Points on a hilly landscape, in no order, each with its height.
From any point a ball rolls to the lowest of the 5 points nearest to it. It stops when none of these is lower. Distance is the straight distance between rows; heights are no part of it.
sasi: [ 29   0   1 -27  17  25   3   1   2]  height 286
kato: [  6   6 -10 -14 -10  18   0  -1   9]  height 273
Fof: [ -4  -3 -17  -7 -19  15 -10  -2   6]  height 524
buku: [-16   4  -2  14 -13  -9   3  -2   2]  height 563
dobat: [ 24  18   8 -18  15   3   6   0   8]  height 178
Novi: [ -7  -1 -13  -4 -19   7  -6  -2  10]  height 556
Mufig: [-2 24  6  7  1 -5 10 -4  4]  height 201
Vefa: [ 19   6  -6 -19   0  29   2   2   8]  height 150
zuge: [ 32  -8   2 -32  25  26   1   4   0]  height 351
luzo: [-23 -17   9  44  -1 -21  -4  -3 -27]  height 225
buk: [ -2  13  -3  -1 -11   4   4  -1  12]  height 494
ven: [-19  -9 -11   3 -23  -8 -10   0   5]  height 467
gevof: [ 27  16  13 -19  25  -5   1  -2   7]  height 228
Limuz: [-23 -23   4  34  -2 -29  -8   3 -20]  height 164
lemik: [-22  -8  -2  20 -14 -18  -3   2   0]  height 341
dol: [-24 -31  -6  14  -7 -36 -12   6 -14]  height 285
Ver: [-26 -19  -9   4 -18 -23 -13   2  -2]  height 365
piz: [ 29   9   5 -22  16  13   6   0   8]  height 260
dapi: [-5 24  9  8  1 -7 11 -4  1]  height 256
Kabe: [-15  -1  -8   5 -18  -6  -4   1   7]  height 577
bener: [-24   6   8  33  -1 -10   8  -6 -12]  height 311
lep: [-25 -10   6  36  -4 -21  -1  -1 -17]  height 222
pana: [ 23   5  -2 -22   8  25   4   3   5]  height 204
Lapov: [ 37  -4  11 -33  28   9  -2  -1   2]  height 397
Kidab: [ 34  -7   6 -32  24  19   2   2   1]  height 116
nak: [  1   8  -9  -5 -13  10   0  -1  11]  height 406
vuso: [-24  -1   7  34  -2 -16   3  -2 -13]  height 267
sud: [ 15   3 -11 -16  -1  30  -1   0   6]  height 208
tuzu: [ -9  12  -2   6 -10  -3   5  -1   8]  height 578
kef: [ 26  -6  -2 -25  15  29   2   2   3]  height 301
ved: [ 0 20  4  0  0  1  7 -2  7]  height 322
sak: [-26 -17  -4  21 -14 -26  -8   3  -7]  height 144
Tul: [ 36  -2  14 -28  30   3   0   0   2]  height 431
vofe: [-16  19   9  19   0  -9   9  -5  -3]  height 354
lokam: [ 20   1  -9 -20   1  34  -1   0   4]  height 235
zal: [ 31   6   8 -27  23   8   4   2   4]  height 337
lal: [ 37   0  15 -28  31  -4  -3  -2   3]  height 366
petu: [ 30  -7   0 -29  22  33   3   3   0]  height 85
rakan: [-13   5  -6   5 -16  -2  -1   1  10]  height 662
kasi: [  6   1 -14 -14 -14  21  -6   0   5]  height 367
zagap: [ 23  10   1 -20   9  16   5   0   9]  height 230
vuk: [-24 -28  -1  24  -7 -31  -8   6 -17]  height 233
kugav: [-17 -11 -17  -4 -23   1 -13  -2   4]  height 539
fom: [ 13   8  -8 -16  -3  18   2  -1  10]  height 214
Zopob: [-10  18   4  16  -3  -7   9  -5   2]  height 348
vol: [12 22  6 -9  4  4  8 -2  9]  height 266
nudo: [-24   4   7  28  -6 -13   4  -4  -7]  height 318
supi: [-23  -5   1  23 -11 -18  -1   1  -6]  height 321
kigur: [-22 -12  -7  12 -18 -17  -8   3   2]  height 362
Zod: [-16   9   3  19  -8 -10   5   0   1]  height 468
kobip: [ 24 -12  -2 -24  22  44   0   5  -7]  height 661
tizal: [-24 -20  -2  26  -8 -27  -7   4 -11]  height 229
Lige: [-26  -9   4  33  -6 -19   1   1 -10]  height 257
zuri: [-25 -26 -14  -1 -15 -24 -15   2  -7]  height 340
fura: [-24 -18   6  40  -1 -25  -3   1 -22]  height 174
Befo: [ 28   1   0 -24  12  21   3   3   3]  height 245
nebu: [-16  13   5  20  -5  -8   6  -2   0]  height 413
forun: [13 25 12 -6 13 -7  7 -6  5]  height 313

Where does a ball stop that starts at each point below?
Befo: Vefa
nudo: Limuz
nak: Vefa
Tul: petu
Fof: Vefa
lal: petu
Kabe: sak
kasi: Vefa
bener: Limuz
ven: sak
